A landscape with many valleys, sampled at points; each row gives a point and its height.
A ball rolls from a point to the lowest of its 2 nearest points, and stops where none of them is lower. Distance is the straight distance between rows; heights are no part of it.
K601: [ 87 116  98  87  95 115 106 105  94 131 109 107  99  84 101 111  79 127
  97 105 126  95  80  95 138  89 107 101 118 109 112 121  90 107  90  96
 113  99  82 105 111  72  86 102  94 112 112 110  72  98  89 105 117 104
 112 116 121 103 122 120  98 115 104  82 114 120  90]  (h 3.26)
K171: [ 83  82  77 101 129  65  92 134  88  80 103 102  79 105  93 117  91 117
 105  91  85  77 110  97  87 119 135 102 102 112 108 100 101 106 118 104
 116 128 106  93 117  94  67 128  87 118 101 107  95 111 116  83  99  91
 125  77 132  88  82 104  96 121  76  64  80 115  76]  (h 5.29)
K882: [ 75  76 129 122  91  65  58 116 122  99  97 117  77  88 106  93  93  76
 109  81  71 119 123 123 129 106  98  96 101 104  96  77 106  94 107 115
  83  84  95 124  93 105  92 105 128 100  83 129  96  88 106  68 115 112
  89  84  94  69  76 121 124 102  92  95 103  82 104]  (h 1.34)
K499: [100 117  80  94 101  72  99  96 116  77 104 110 106 117 101  86  99  79
  74 106  88 116 114 124  92 101 114 103 103 111 103  83 101 102 118  88
 101  85 120 108  72  80  84 116  97 112  80 105 109  82 105  90  94 103
 119  96  97  85  91 109 118  98  88 126  88  94  79]  (h 6.31)
K877: [100 117  87 103  79 131 127  62  97 108  93  75 130  85  88 100 100 104
 109  98 132  97 114  70 116  97 100 100 126  91 110 113 111  83 102  92
  76  61  81 101  58  43  90  86  92 137  70 105  80  66 117 122  78  90
 110 132  82  95 109 100  97  92 111 103  75  80  94]  (h 6.03)
K762: [ 80  66 103 113  90  76  62 119 102  95  93 120  70  98  84 123  88 100
 124  78  75  90 139 108  81 111 111 109 106  94  87 101  98 109  93 116
  73  96 110 120  98 127  73 101 127 101  94 109  94 109 113  58  95  83
  99  65 143  80  82 116  95  82 101  70 107  95  84]  (h 3.20)
K256: [ 97 104 115  84  90  99  82  99 105 117 103 103 110  91  97  91 105  82
 107 117 100 108 102  94 109  95 100  97  94 100 112  89 108 105 100 111
  89  84  80 118  83  79  98  97 134 116  90 129 109  81  96 112 122 119
  96 111  90  91  80 116 110  99 106 101  93  76 116]  (h 7.58)
K85: [ 88  87 103 144  84  82  83 112 119 109  86 114  89  81  97 111  82 111
  75  75  95 106 105  97 148 115  94 114 121 112 108 110  95  89 122 116
  73  91  92 103 104  82  86 110 101 119  78 118  78  83  96  75  84 114
  98  99 107  86 108 139 102 101  75  79  87  98  87]  (h 5.92)
K551: [104  73 110 137  74  85  91  85 113  90  86 129  82 111  86  96  89  86
  84  95  70 115 143 127  76 103  90 102  98  89  96  79  99  97  94 110
  65  88 133 106  89 123 105 104 114  99 102  89  85 102 129  44  80  68
  89  66 130  75  93 116  97  81  73 107 113 101  82]  (h 4.49)
K826: [ 92 113  84 101 105  90  85 119  99 112  99 112  96  80  94 105  77 109
 113  79 106  92  90 100 118 100 105  96 108 113 108 116  92 112 105  99
  97 100 101 107 112  86  85 110 102 105  95 113  75 110  91  91 111 106
 102  91 116  95  96 124 112 112  93  75 108 105  95]  (h 2.64)
K963: [109 116 111  86 126 110 128  95 102 103 115  68 121 103 104  89 115 103
 102 115 105 113  72  95 119  96 106  99  97 100 101  91 112  91  83  91
 112  85  95 104  96  72 108  98  73  98  99 104 113  87  94 145 107 103
 109 132  61 111  96  84 101 109 101 121  77  96 110]  (h 4.31)
K266: [109 118  76  89 133  98 129 108  93  75 113  87 100 134 108 111 116 113
  79 114 109  93  76 121  82 102 117  99  93  95  97 101  96  94 105  89
 131 122 122  89  90 107 102 101  72  83 116  75 111 105  90 129  73  77
 115 108  98 125 101  80  86 104  90 104  86 102  97]  (h 7.83)
K333: [ 83 109  65  88  92 115 111 123  90 106 106 131  91  93 101 131  79 122
 120  91 127  82  99  85  91  90 100  97 126  95 116 140  84 126 102  81
  91 100 100  83 112 116  91 107  77  93 113  62  83 127  80  83  88  89
 102  94 150 115 110 117  81  95 103  83 129 129  76]  (h 4.18)
K911: [114 101 102 104  95 139 106  87  73 133  87  92 106  84 102 101 107 129
 108 108 129  69  93  68  91 102  90  98 120  93 100 139  94 102  90 105
 100 107  79  90 119 112 122  94 110 102 129 101  96 104  96 104  95  99
  93 125 109 128 125  96  81  97 140  87 119 112 110]  (h 1.62)
K980: [115  69 116 108  95  92 100  71  84  76 103 112 104 123  97 110 111 109
  85 116  73 102 114 109  48 106  87  99  76  94  85  67  92  97 104  96
 106 127 133  93  95 128 107  87  99  78 116  76 110 126 109  77  92  88
  84  80 115  96 118  79  76  90  89 107 112  93  97]  (h 2.39)
K330: [ 80  96 101  99  84  81  64 119 132 123 102 128  93  96 108 107  82  63
  98  85  91 118  99 131 122  90  89  77  90  99  96 102  99 118  73 104
  93  90 106 117  94 133  99 100 127  65 114 108 106 117  95  68 121 111
  80  94  99  79  89 110 125  95  99 104 137 101 118]  (h 2.02)
K505: [103  78 112  95 105  79  99  92 100  66 104 106  99 142 112  96 117  87
  79 123  78 107 100 134  66 109  92  89  66  99  99  63  98  98 107  92
 117 123 135 102  97 119 105  98  94  79 106  75 125 106 109 108  99  85
  98  82  99  99 101  73  91  96  87 126 102 104  93]  (h 1.77)
K993: [ 97 122  88 113  74 111 104  69  93 107  93  94 113  80  90 104  77 113
  91  95 121  89 121  79 118 111 105 115 133 102 110 117  99  77 109 103
  59  75  91 105  68  53  85  99 104 140  77 107  81  69 109 100  83 102
 118 107 106  89 117 129 100 100 102 100  81  85  73]  (h 6.54)
K615: [101 123  90  90  85 100 105 100  92 134  96  93 107  99 115  91  85 100
  75 105 106 103  81 108 102  91 103 102 111 120 105 114  95 110  81 114
 118 107  94  96 122  92  99 114 130 103 122 118 102  99  92  95 136 131
 106 119  89 118 102 122 104  98 120 104 116  98 105]  (h 2.10)
K407: [112  82 120  80  98 120  92 100  93  61 123  76 112 111  90  97 128  80
 137  95  89 119 107 109  74  92  97  92  83  88  87  78 115  94 101  98
  81  96  97 102  84 121 111  77  88  61  89  77 103  93 108 124  87  59
  77  87  94  96  84  51 103  81  97  89 109  72 117]  (h 4.00)
K624: [ 93  88  99 103 123  72 110 112  94  85  99  76  96 126 110  89 113 109
  82 110  84 104  77 110  98 108 102 109  66 117  99  81 107 103 113  92
 133 133 101  79 122 116 109 113  97 100 109 100 120 108  95 115 119 122
 104  81  71 116  88  92  97 126  81 130  78 100 104]  (h 2.76)
K153: [ 93  78 118 119 103  84  74 105 102 116  85  91  90  73  91 105  89 119
 104  88  96  96 101  71 152 109 111 113 119 110 110 106  97  78 119 108
  90 104  63  96 112  60  90 112 103 132  80 131  79  82 104  83  91 128
  93 100 100  98 109 126 103 121  73  74  73 104  92]  (h 6.63)
K776: [ 84 117  82  96  86  88  90 119  89 110  94 131  87  90  98 114  65 128
  90 101  99  69 113 108 111 100 115 105 128 121 127 122  89  85 115 100
  99 115 105 104 108  91  70 116 106 137 114 110  86 101  95  75  99  94
 141  89 148  99 109 141 102 126 110  81 102 116  63]  (h 7.43)
K120: [123 116  91  80  95 114 119  96 101  91 116  82 115 105  97  77 117  72
 114 106 119 114  86 104  92  78  99 111  89  85  77  82  94 115  86  96
  96  88 107 101  74 104 133  80  76  89  80  82 105  91  95 122 100  82
  95 104  70 106  92  64 112  83 102 114 120  98 121]  (h 1.75)
K676: [ 95  95 121  99  94  74  98  90 120  91 101  96 105 108 113  77 103  65
  83 110  69 132 104 123 115 101  89  99  84 114  97  53 115 105 108  90
 111  91 101 110  81  87 101 103 120 116  85 122 116  74 100 100 127 140
  82  93  72  69  75 105 119  99  87 133  79  74 109]  (h 5.96)
K563: [129 121 106  94  99 142 126  79  88 129 115  85 123  84 120  82 114 100
  93 114 128 111  72  88 116  81  95 104 117 104 103 114  91 112  52 119
 105  76  76  95 112 104 117  89 113  83 109 114 113  93  91 118 127 127
  93 136  83 121 121  91  99  82 122 115 125 123 119]  (h 3.12)
K730: [115 120  75  94 101 136 148  85  75 106  90  65 119  99 102  80 116 122
 109 101 127  87  86  87  77  98  98 120  93  91  82 110  99 103  82 113
 104 121  94 100 119 122 154  98  97 101 110  73 114 109  88 115  99  92
 105 106  85 131 102  63  77 104 115 114 124 115 129]  (h 2.21)
K584: [ 96 113 106  92 114 119 126  80 100 101 106  70 142  95  93 100 117  98
 130 105 123 108 100  62 123  95 101  78 109  83 110 103 113  84 101  88
  82  67  88 102  65  50  85  95  65 123  74 109  91  69 108 136  80  88
 102 128  69  93 101  94  98 102 104 107  58  90 109]  (h 5.47)
K310: [104  71 138 143 103  63  83  87 120  75 101 122  77 108  85 103 110  88
  71  94  68 108 131 113  93 117  92  94 107  95 104  73  98  81 100 103
  85  91 133  95 100 117  93  97  94 105  90  88 102 105 112  75  77  94
  85  79 122  77 103 108 100  66  74 113  98 104  84]  (h 5.11)
K570: [102  85 132  79 123 122  95 104  96  87 118  79 104 113  86 109 131  95
 146 104 106  95 101  82  77  88  94  76  76  80 110  96 110  86  96  89
 109 103  89 108  92 114  96  72  86  71  94  87 116 105  97 138  96  74
  81 102  92 107  85  62 106  90 102  87  98  78 119]  (h 4.56)
K774: [ 84 100  76 107  83 104  83 126 114 119  98 113  85  84 100 103  71  81
 132  76 105 100 105 107 113  82  90 109 101  91  93 124  88 129 100 101
  83  87  97 109 103 119 101 107 111  83  89  96  67  96  97  78  99  94
  88  89 111  85  78 119 101  97  95  81 126 112 105]  (h 1.85)
K952: [110 111  99  94 112  91 113  93  91 105  92  80 101 121 121  76 107 118
  78 116  94 100  78 110  89  96  95  95  81 125  93 100  96  92  99 109
 139 127  87  89 129 120 109 108 121  94 123 111 126 119  84 116 130 123
 114 109  78 124  91  88  89 124 110 120 103 109 110]  (h 3.00)
K957: [101 106  75  96  82 125 110  92  85  91  93  96  93  86  89 113  88  95
 135  86 114  76 123  92  70  97 102 105 106  73  86 121 103 114 104 107
  85  93 109  97  86 104 113  91  92 102  85  61  79 108 122  90  81  82
 102  82 133 105 106  84  75  89 111  83 124 100  91]  (h 3.22)
K766: [104 124 104  72  77 128 115  85  90 145 102  92 117  90 115  76  95  98
  85 121 112  91  79 104 101  81 106  90 103 107 112 114 106 107  55 127
 116  95  77 106 105  93  97  96 141  93 124 127 129  90  97 101 156 119
 101 122  92 113  99 114  97  99 133 101 109  86 121]  (h 2.47)
K335: [101 120  67  99 107 109 129  95  79  89  90  81 110  99  91 105  96 131
 105 102 113  63 112  89  78 112 113 113 113  84 104 127  90  96 112  96
 113 123  96  95 108  95 107 104  74 117 113  69  89 114 105 110  71  90
 125  97 122 114 100  97  72 118 110  83  97 106  81]  (h 8.39)
K285: [ 94  84 109  91  90 107  73  96 109  82 102  98  97 106  93  86 114  73
 136  99  81 114 117 113  81  87  95  98  81  89  93  81  95 107 106  92
  70  92  96 123  68 109 103  82 101  75  77 106  95  84 105 111 105  78
  83  93  95  88  79  82 116  85 110 101 101  68 111]  (h 3.27)
K20: [109 106 102  79 110 101 114  92 113  78 119  85 119 119 109  82 123  74
  91 122  97 128  81 126  96  90  96  88  80  92  84  70  99 100 101  89
 109  98 112 104  73  94 105  85  89  90  85  88 129  93  94 127 108  99
 102 107  64  98  93  64 118  94  96 130  89  91 108]  (h 1.81)
K927: [111 120  99 109  92  71  98  87 129  98 106 122  89 112 105  93  87  64
  52  98  75 131 112 142  95 105  97  86 105 104 106  77 100  96 100  87
  97  80 149  99  79  92  99 115  90 110 101  91 115 102 101  86 105 107
 112  97  95  83  82 110 121  91  82 136 116 107  91]  (h 5.98)
K456: [111 101 127  95 110 116 123  74 102  95 109  79 130 111  98  83 127  85
  97 108 109 122  87  74 117  93  97  84  91 100 103  81 119  84 109  87
  86  79  94  97  75  67 100  85  80 111  82 111 124  76  99 139  87  98
 102 129  50 102 102  88 105  92 101 131  54  84 114]  (h 4.84)
K868: [126  97 108 106  97 138 123  82  94 113  92  70 116  83 104  80 115 107
 111  98 123 109  76  86  96 103  83 119  93 106  83  97 103 104  74 113
  88 101  80  94 124 137 145  90 105  91 112  85 107 105  76 114  95 102
  77 115  65 124 124  74  96  98 116 109 124 116 129]  (h 1.61)
K822: [ 88 102  73 128 112  76 109 101 104 104  82  92  95  82  98 104  81 114
  63  90  81  97  97  91 114 119 114 131 129 128 104 104  99  89 116 108
  91  93 101  74 113  73  96 129  80 143 101 103  78  96 110  79  75 123
 118 103  95 102 130 128  87 132  77  93  65 116  74]  (h 6.92)
K597: [110  95 132 132  93  66  84 105 135  85 104 117  81 113 111 100 103  66
  52  84  67 140 116 126 105 118  82  90 104  95 105  82  98  91 102  90
  93  90 140  91 108 118  98 106  93  92 100  88 106 108 107  79  91 114
  82  93 102  73  87 104 119  85  74 126 120 120  88]  (h 5.64)
K237: [ 98 129  55  94 103 101 130  90  88  77  94  85 106 126 105  91  97 112
  73 114 105  75 106 116  61 101 119 118 104 102  91 109  76 105 107  89
 115 116 120  90  95  97 114 109  77  98 116  73  97 105 109 106  81  87
 136 101 102 126 107  85  79 108  98 103  90 116  90]  (h 8.09)
K692: [ 91  96 127  97  89  91  70 101 125 120 120 113  94  83 108 107  85  82
  93 105 100 124 100 108 143  89  94  87 101 100 107  85 101  91  92 110
 103  69  93 126  74  71  78  92 123 101  83 147 109  77  97  97 117 125
  86 119  96  74  94 125 132  83 100 102  94  89 118]  (h 7.84)
K605: [105  68 135 115 123  92  86 102 122  85 105  96  97 101  97  94 114  83
  92  88  78 139  88 103 134 102  93  86  93  97  91  79 100  89 114  92
  85  88 100  88  94  92 104  90  74  84  75 108 100  82 101 106  80 119
  80 100  78  87 110  89 108  86  83  99  80  94 100]  (h 7.68)
K833: [ 78  83  88 119 106  78  64 133 106 109  76 111  87  86 104 109  88  86
 109  62  88 112  94  94 115  95  95 125  91 107 100  98  92 131 100 107
 116 130  76  83 134 120 101 116 117  76 102 109  79 117  95  71 117 132
  87  74  91  97  89 113  96 106  87  86 115 119 108]  (h 1.98)
K670: [104 110  87  91 107 108 100 100 100  90  99  95  98  98  99 101  98  87
 103  97 100 101 100 109 102  95 116 105  99  94  94 102 100 104 113  93
  90  93 104 103  88  79 100 110  80 115  74 104  96  93 105 115  84  81
 114  97 102  90  99  96 107 103  92  96  93  95  84]  (h 6.77)
K772: [ 89  82 116 102  95  96  67 104 103 119  82  93 102  77  85 102  95 109
 115  97  94  90 114  82 131 108  97 107 100 101 105 105 107  85 117 107
  87  93  59 116 100  79  98 100 134 111  87 145  87  79  98  96 109 120
  84 109  92  95  95 133 109 112 101  79  66  81 113]  (h 7.19)
K473: [104  99  92  93 134  90 112 136  89 116  97  70  89 114 101  96 110 125
 113  88  95 100  83  87  97 104 108 104  83 109  99  98 104 100 105 104
 128 137  80  80 136 101 107 123  83 102 108 104 103 118  88 119 107 111
 110  88  70 113  80  90  88 132  79  96  79 110 109]  (h 2.01)
K17: [ 98  94 107  89 117  87 103  98 124  58 120  89 106 136 107  90 121  65
  80 105  75 122  91 134  86 103  98  94  78  99  87  71  99  93 108  83
 106 101 139  93  87 101 100  89  83  78  76  72 119  88 107 115  85  81
 106  87  92  95  99  74 113  90  81 132  84  94  98]  (h 1.06)
K403: [133 133  82  81  82 131 120  80 105  91 110 104 118 101 110  91 105  66
  94 116 113 116  92 116  82  76  91  99 103  78  77 104  95 111  91 102
  91  82 119  99  60 106 129  86  73  77  96  71 103  97 112  99 106  74
  95 111  88 105 121  69 101  68 106 121 122 100 102]  (h 1.16)
K93: [ 99 105 130 103  99  76  87  89 119 111 101 114  99  95 117  86  99  74
  63 120  79 110 112 119 121 107  93  94  97 106 111  72 114  93  96  92
 119  96 109 111  96  89  92 103 133 118 101 122 125  90  94  87 134 135
  88 109  96  93 102 124 119  93 100 126  90  95 103]  (h 5.62)
K193: [116 126 113  83  93 127 131  76  89 137 114  72 119  95 109  76 105  99
  97 126 124 107  77  96 103  80 102  85 110 102 110 113 107  98  62 120
 115  82  63 108 108  70  99  86 117  99 119 128 114  83 103 134 130 112
 113 141  78 106  99  95  95  85 126 119  94 102 128]  (h 2.79)
K559: [108 100 132  87 114 134 105  97  94  84 127  95 104 104  95 140 109 121
 132 116 132  93 113  75  82 105  96  66 107  85 117 101 113  75 101  93
 105  90 111 110  81  90  67  76  74  83 101  99 124 102  96 139  84  80
 102 110 120 108 113  82  89  92 121  75  83  78  82]  (h 4.01)
K553: [ 96  83  71 100  93 100  97 108  88  91  86 106  93  98  91 100  89  87
 124  79  87  81 123 104  60 102  99 116  92  93  91 100  93 133 101 114
  82 108 120  98  97 113  99 104  97  85  99  81  69 117 113  58  80  76
  86  63 127  98  89 102  82  93  96  93 126 105  87]  (h 3.99)
K740: [116 103  88  94 104 104 138  90  84 103  89  63 114 110 102  74 111 122
  98 113 102  92  79 104  77 102  88 108  75 109  87  97 101 111  84 110
 126 139  90  93 124 142 140 105 122  89 123  97 121 107  83 116 130 107
  94 108  86 133  89  81  82 115 104 127 126 108 132]  (h 2.66)
K599: [116  97 139 100 106  83  85  85 110 100 104 126  95 103 104  94 111  83
  75 123  86 108 100 114 120 103  90  82 103 103 108  81 104  77 119  86
 111  87 116 100  91  81  95  94 104 106 106 109 121  93  99 112 109 115
  98 124  90  90 126 113 120  87 110 117  82  93  90]  (h 5.26)
K872: [ 88 114  74 103  79  98 104 101  80 129  70 100 103  83 111  84  87 109
  84  97 100  80  90 100  97  96  97 118 107 119  94 119  96 131  95 116
 110 125  82  89 135 110 115 116 145 109 123  99  90 117  95  73 129 129
 105  94 101 119  99 128  79 111 114 105 131 111 112]  (h 1.53)
K416: [ 83 110  68 120  95  99  95 122 110 101  93 132  85  90  99 123  60 118
  88  84 117  88 100  84 125 100  96 116 128 114 104 137  86 118 101  91
  79  97 102  86 115 103  96 113  87 109 101  73  78 116  95  76  75 103
 108  87 138 104 118 131  83  99  74  85 110 138  77]  (h 4.72)
K781: [ 97  74 119  94 106  74 105  92 113  79  90  78 102 122 109  72 108  75
  69 109  66 127  97 117 105 106  90 115  68 115  95  60 117 102 122  96
 106 105 106  81 102 113 118 100 117 109  88 104 111  93 105 100 112 132
  75  81  66  85  87  87 114 102  90 137  87  94 116]  (h 6.32)
K211: [114 106 142 100 117 111  94  89 109  94 114 119 102 115 104 112 127 102
  93 141 119 109  98  97 110 105  90  64 104 100 114  89 105  65 110  82
 113  87 112 112  79  81  78  83  79  97 110 121 134  82 112 129 101  90
 109 131  99  99 137  95 115  92 122 107  69  82  93]  (h 4.80)
K848: [100 100 111  88  94 107  88 101  87  94 112 111  93 101  94 124 112 112
 128 107 113  91 114  96  64 100 107  75 103  86 115 105  99  90 107  96
 109 107 115 121  88 110  77  90  95  83 111 101 118 117 105 107 108  76
 108  97 128 106  98  95  97  97 121  80  99  82  89]  (h 3.55)
K448: [121  87 122 102  85 125 117  75  82 113  73  82 110  88 105  83 116 114
  98 114 117  82 100  75  81 105  80 107 102 101  92 113 103  93  95 109
  87 103  82  98 124 114 141  93 115 115 124 100 103 103 101 117 105 104
  84 115  71 128 119  82  83  92 126 105 111 102 121]  (h 0.95)
K758: [ 76  82  52 103 114  72 101 125 104  86  87  93  84  95  83 111  75 125
 110  80  85  95 109 103 103 119 136 119 117 119 108 112  93 106 118  98
 105 118  92  77 119  84  82 140  76 137  94 112  66 103 126  74  92  93
 126  70 101  92  94 111  99 130  72  72  73 122  73]  (h 5.97)
K245: [121  86 104 103 114 146 110  97  83 117  87  88 108  76  85 106 112 141
 136  92 131  76 101  60  88 112  97  87 109  79  93 128 107 103  89 106
 104 107  66  96 137 109 133  92  99  99 119  78  84 131  90 103  89 102
  80 105 108 125 104  77  78  86 125  70 116 108 130]  (h 2.30)
K373: [103 102 116  79 126 125 102 119  97 102 129  74 102 102  89 112 127 105
 147  94 110 100  90  78 111  98 107  75  88  74 102  98 106  97  95  90
 112  86  80 108  96  77  87  75  59  84  92  94  96 106  88 142  85  77
  95 106 101  94  77  75 111  98 105  79  94  95 109]  (h 4.78)
K452: [ 81  89  70 103 116  76  92 138  95 105  90  86  93 101 102  96  94  98
 113  72  88 105  93  93 103 100 115 126  92 111  92  91  90 129 113 104
 118 132  83  68 136 108 104 128  95 103  87 112  83 113 102  90 117 119
  92  77  74 103  73  91  93 125  68  92  96 114 106]  (h 0.89)
K798: [116 122  75  84  74 123 122  73  84  77 104 113 111 108 106  96  97  87
 107 101 119  96 114 113  58  76  94 104 109  86  82 107 101 104 106 112
  92  90 133 103  57 100 112  91  77  98 103  77  96  93 115  97 103  66
 115 100 117 113 115  82  84  88 116 112 121  87  84]  (h 1.76)
K665: [104 109 100 101 116 147 136  96  77 107 110  65 118  77  96 111 114 125
 141  88 126  86 103  50 100 109 121  79  91  67 102 118 114  79  87  97
 108  89  75 102 106  75 125  83  56 123  88  72  95 107  96 144  62  79
 103  99  91  93  92  73  84 106 112  79  88 105 124]  (h 3.90)
K769: [104 102  93  90  73 110  87  93  89 116  87  99 105  84  86  89  88  99
 123  96 109  84 114  83  97  94 100 108 107  90  98 109 111 101 103 111
  93  99  85 111  88  92 111  92 130 106 103 117  89  86 113  97 117  98
 104 104  96  98  93 108 100 105 128  95 103  78 102]  (h 7.85)
K555: [ 88 115  96 102  67  87  90  92 100 106 106 125 103  83  93 109  63 118
  82  92 112  91 109  94 131 107 108 112 135 111 119 117 100  73 106  96
  75  80  98 116  75  64  63 103 118 153  78 131  84  75 102  88  89 100
 135 103 132  85 105 142 119 110 103  98  85  96  61]  (h 6.93)
K997: [104  94 101 113 124  86  95  99  93  85  90 118  94 122 103 111 118 114
  72 112  86  91  89 100  91 109  99  97  99 114 101  98  96  99 116  95
 118 133 101  87 129 114  97 105 100  92 120  98 113 122  88 104  97 111
 102 108  98 113 119  98  88 108  93  91  89 112  82]  (h 4.11)
K509: [130  84 117 112 106 106  92 101  93  97  96 117 106 100  99 111 106 104
  92 106  89 102  85  88  83 102  89  98  94 108  92 103 100 102  96  91
 114 116  97  82 129 132 105  90  95  76 115  78 108 126  83 102  86 108
  71 116  89 119 129  96  89  90 102  96 110 111 102]  (h 3.52)
K613: [112  88 102 101 108 100 140  73  95  61  89  61 114 122 108  77 120  99
  84 111  95 108  83  91  79 104  91 131  70 106  77  70 124  92 112  93
  94 114 112  76 110 118 133  95  95 107  89  78 115  91  97 126  77  97
 100  97  60 116  97  60  99 110  80 141  86  96 118]  (h 7.08)
K192: [104  78 160 114 115  88  64  95 135 106 111 110  86  97  98 105 118  88
  96 102  87 127  98 105 150 105  84  89 100 105 100  77  89  87 111  97
  90  76  91 115  80  76  85  85 107  93  70 138 109  75 103 102  90 120
  71 123  90  84 114 105 128  77  88 101  75  92 114]  (h 8.20)
K761: [ 99 112  91  99  90 111 106  95  87 103  86 111  97  86  90 105  87 123
 106 104 118  64 115  74  86 109 109  99 121  94 112 121 107  91 118 100
  95 102  95 105  97  92  98 103 101 121 107 108  85 107 103 108  93  93
 114 109 122 109 108 103  94 112 120  84  95  91  85]  (h 8.13)
K385: [ 94 112  67 117  88  89 111  94  92 109  82 127  93  90  96 106  71 119
  65  99 100  73 110  98 100 109 110 119 138 119 110 127  87  99 121 106
  95 102 111  89 108  76  87 122  99 137 111  98  77  98 113  77  73 106
 129 103 121  96 117 133  97 115 100  92  90 123  63]  (h 7.50)
K488: [124 135  93  83 125 110 119 117  98 111 120  90 112 109 115  96 119  99
  98 109 116 119  62 109 128  83 110  99  92 105  95 102  93 113  68  94
 117  95  92  94 109  99 104  95  76  79 109  95 111 106  84 118 118  97
 104 123  70 116 101  90 103 100 104 107 108 115 106]  (h 3.85)
K894: [106 105 116  98 114 142 109 107  79  99 108  77  99  80  82 117 107 136
 143  94 122  75 109  48  81 112 105  72 104  79  99 120 122  85 106 107
  99 104  85  94 113  98 101  78  77 107 104  76  96 123 103 125  79  88
  91  95 113 105 102  74  76  90 116  68  95  99 102]  (h 3.10)
K421: [ 92  94 107  85 100  86  67 106 118 106 102 140  86 106 108 119 104  95
 100 112  91 103  98 121  93  98  97  76  88  96 105 105  94 106  91  87
 114 104 113 115 108 123  72  99 121  66 107 106 115 118  96  87 129  96
  94 100 109  90 103 110 115  98 108  95 120  90 110]  (h 2.54)
K708: [118  87 115  89 103 105 101  79  81  93  94 103 107 122  99 112 115 122
 102 118  87  85 100  92  55 109  80  94  72  93  92  84  99  90 100  93
 115 136 101  90 117 140 115  85 106  78 122  85 121 132  96 105 101  92
  79  96 103 125 124  81  78  95 108  99 110  92 112]  (h 2.98)
K528: [108  97 106  95 124  93  84 110 117  88 122 107  96  98 101 104 110  84
 106 100  98 118  83 109 123 100 100  84 108 106 100  89  87  98 102  89
  91  83 107 101  86  91  87  98  74  84  80 103 104  90  99 119  84  94
 103 109 102  97 106  96 120  93  87  85  92  90  96]  (h 7.20)
K352: [ 80 107  96 106  63  84  83 100 114 129  89 131  90  90 102 100  79  76
  86  94  83 102 103 116 101  93  89 100 101 100  95  92 102 112  86 108
  94  96 112 115  97 114  94 111 142  96 119 110  92  96 101  59 132 120
  93  89 102  78  86 135 118  94 107 112 124  86 112]  (h 1.48)
K129: [ 91 110  85 100  96 115  99 133  88 123 106 126 100  85  96 116  78 130
 109  90 137  79  71  84 125  85 101  89 115 111 116 144  80 119  88  92
 113  99  78  88 131 101  89 105  99  88 125  84  80 121  85  91 105 105
  93 107 145 114 128 119  94 110 110  80 126 134  93]  (h 3.74)
K661: [128 129  93 102 125 131 124 103  97 118 115  83 117  88 123  92 110 101
 103 107 128 121  66 108 130  80 104 111 102 114  91 118  82 134  46 107
 120  78  90  75 128 117 117 105 102  74 112 102 113 105  70 113 114 124
  85 142  87 113 117 102 102  87 106 110 133 136 118]  (h 3.43)
K770: [102 107 121  69 123 118 115  99  96  82 130 111  98 112  99 119 110 112
 101 127 125 104 101 106  96  93 106  69  93  98 118 100 107  81 101  87
 114 102 117 113  68  85  78  85  62  88 111 108 123  95  97 146  98  71
 120 121 121 107 117  89 104 108 121  93  82  80  87]  (h 4.39)
K999: [ 82  65  84 115  93  78  86 112 110  89  84 127  78 105  93 102  84  85
 106  82  70 107 133 119  77 100  93 106  81  95  90  92  96 119 101 117
  76  97 119 110 104 133  97 108 112  83 103  96  82 110 112  47  96  82
  86  62 125  78  74 112  99  95  80 104 121 108 103]  (h 3.92)
K592: [ 83  78  96 109 126  63  91 119  88  93  94 117  85 116 108 112 104 122
  90 108  75  68 103  92  77 119 114  97  91 110 110  96  90 101 114 100
 133 138 107  94 125 119  76 121 106 100 134 108  98 129  99  91 104 104
 113  83 110 106  84 109  88 124  79  78  87 112  85]  (h 4.69)
K705: [102  64 119 105 111  82 123  76 104  66  84  62 110 123 108  74 110  87
  62 111  69 112  97 109  96 115  83 141  60 108  78  60 113  99 117  92
  89 111 108  64 119 130 143  94 105 106  87  84 104  98 106 106  88 114
  81  70  70  91 103  69 107 104  89 130  92 110 123]  (h 6.71)
K139: [ 82 101  85  96  84  99  65 141 102 128  94 106  90  77  95 114  87  97
 137  66 112 103  84  89 129  90  98 104 108  99 108 122  92 138  85 105
 105 107  72 101 128 116 107 104 128  76 104 105  74 109  95  84 127 114
  82  96 100  92  89 112  97 104  97  78 131 112 124]  (h 1.07)
K252: [108  98 101 100 132 111 131  90 103  73 104  75 114 122 105  99 125 106
  74 110 108 104  74  91  93 111 105 106  85 103  89  88 113  77 101  85
 100 108 111  80 100 100 112  94  69  96  99  76 116  97 101 135  63  92
 102 111  70 121 111  69  95 106  84 123  61  96  96]  (h 7.47)
K327: [ 80  94  86 141  78  85  79 107 112 106  91 118  85  88  88 112  68 113
  79  69  98  87 116  99 115 105  88 120 127 108 102 124  95 105 111 104
  76  84 104 101 108 104  88 117 120 114  93 102  74  97 106  47  83 111
 106  81 126  92  97 132  94  99  73  96 107 119  88]  (h 5.30)
K241: [ 73 111  63 104  52  89  87 111  94 137  86 121  96  90  99  90  69  82
 103  80  97  83 103 106 101  87  92 123  99 102  99 126  98 124  91 113
 105 107  94 106 117 112  99 107 146 101 120 113  84 100  93  61 123 121
 105  82 105 102  84 137  97 111 118 101 131  97 108]  (h 0.88)
K981: [ 76  80 111 139  73  77  61 117 120 107  99 128  67 101  93 109  83  91
 108  73  74 109 132 122 113 103  94 106 108  87  93  99 100  94 100 110
  64  82 108 125  81 119  78 107 132  94  80 115  99  94 104  56  87  90
  98  78 127  71  67 127 122  93  94  83 110  98  84]  (h 2.40)
K915: [112 132  65  86  93 134 126  85  89  89 104  88 109  91  98 103 109  96
 130  87 126  77 120  93  72  98 106 108 116  71  84 124 104 101  99 111
  96  91 112  99  70  86 127  96  65 111  91  54  88 103 109 113  84  66
 106 102 111 117 103  70  89  92 116  84 110  85  92]  (h 2.49)
K780: [ 84  68 130  99 100  89  55 108 113  90  99 107  83 103  93  97 108  67
 131  97  72 118 115 115 112  96  86 103  91  97 102  70 100  97 107 100
  87  94  83 134  80 122  91  88 124  83  83 124  94  83  98  91 103  96
  84  87  92  63  75  90 123 100  99  86  98  66 119]  (h 2.42)
K201: [ 86 117  94  88  84  70  95 102  93 101 103 132  91 102 105 109  78 122
  79 112 109  88 120 108 110 107 125 100 118 116 130 108 104  74 104  90
  99  99 113 123  78  72  60 116 107 144  99 124 109  81  98  87 105  86
 146  90 135  89 110 131 113 119 112 113  80 101  61]  (h 7.17)
K718: [ 78 105  82  70  96  90  89 124  96 101 110 111  80 109 102 105 104  88
 132  98  96  86  92 118  79  95 118  76  76  87 108 103  99 106 100 100
 120 109 109 122  89 114  77 103 104  76  99 108 113 114  98 105 126  79
 116  88 118  95  76  98 111 108 119  92 115  82 104]  (h 3.07)

For each start below, name the point where the ball stops.
K416 | K139
K758 | K17
K776 | K241
K963 | K241

Call two points neighbours if one is among the 2 nearest of the other. Go from one point of each pair to the other, from neighbour to neighbour, staying as low as possible. Name the highest point that can't be avoided.
K452 and K999 | K373
K403 and K882 | K553
K139 and K448 | K952
K139 and K452 | K833
K17 and K403 | K20
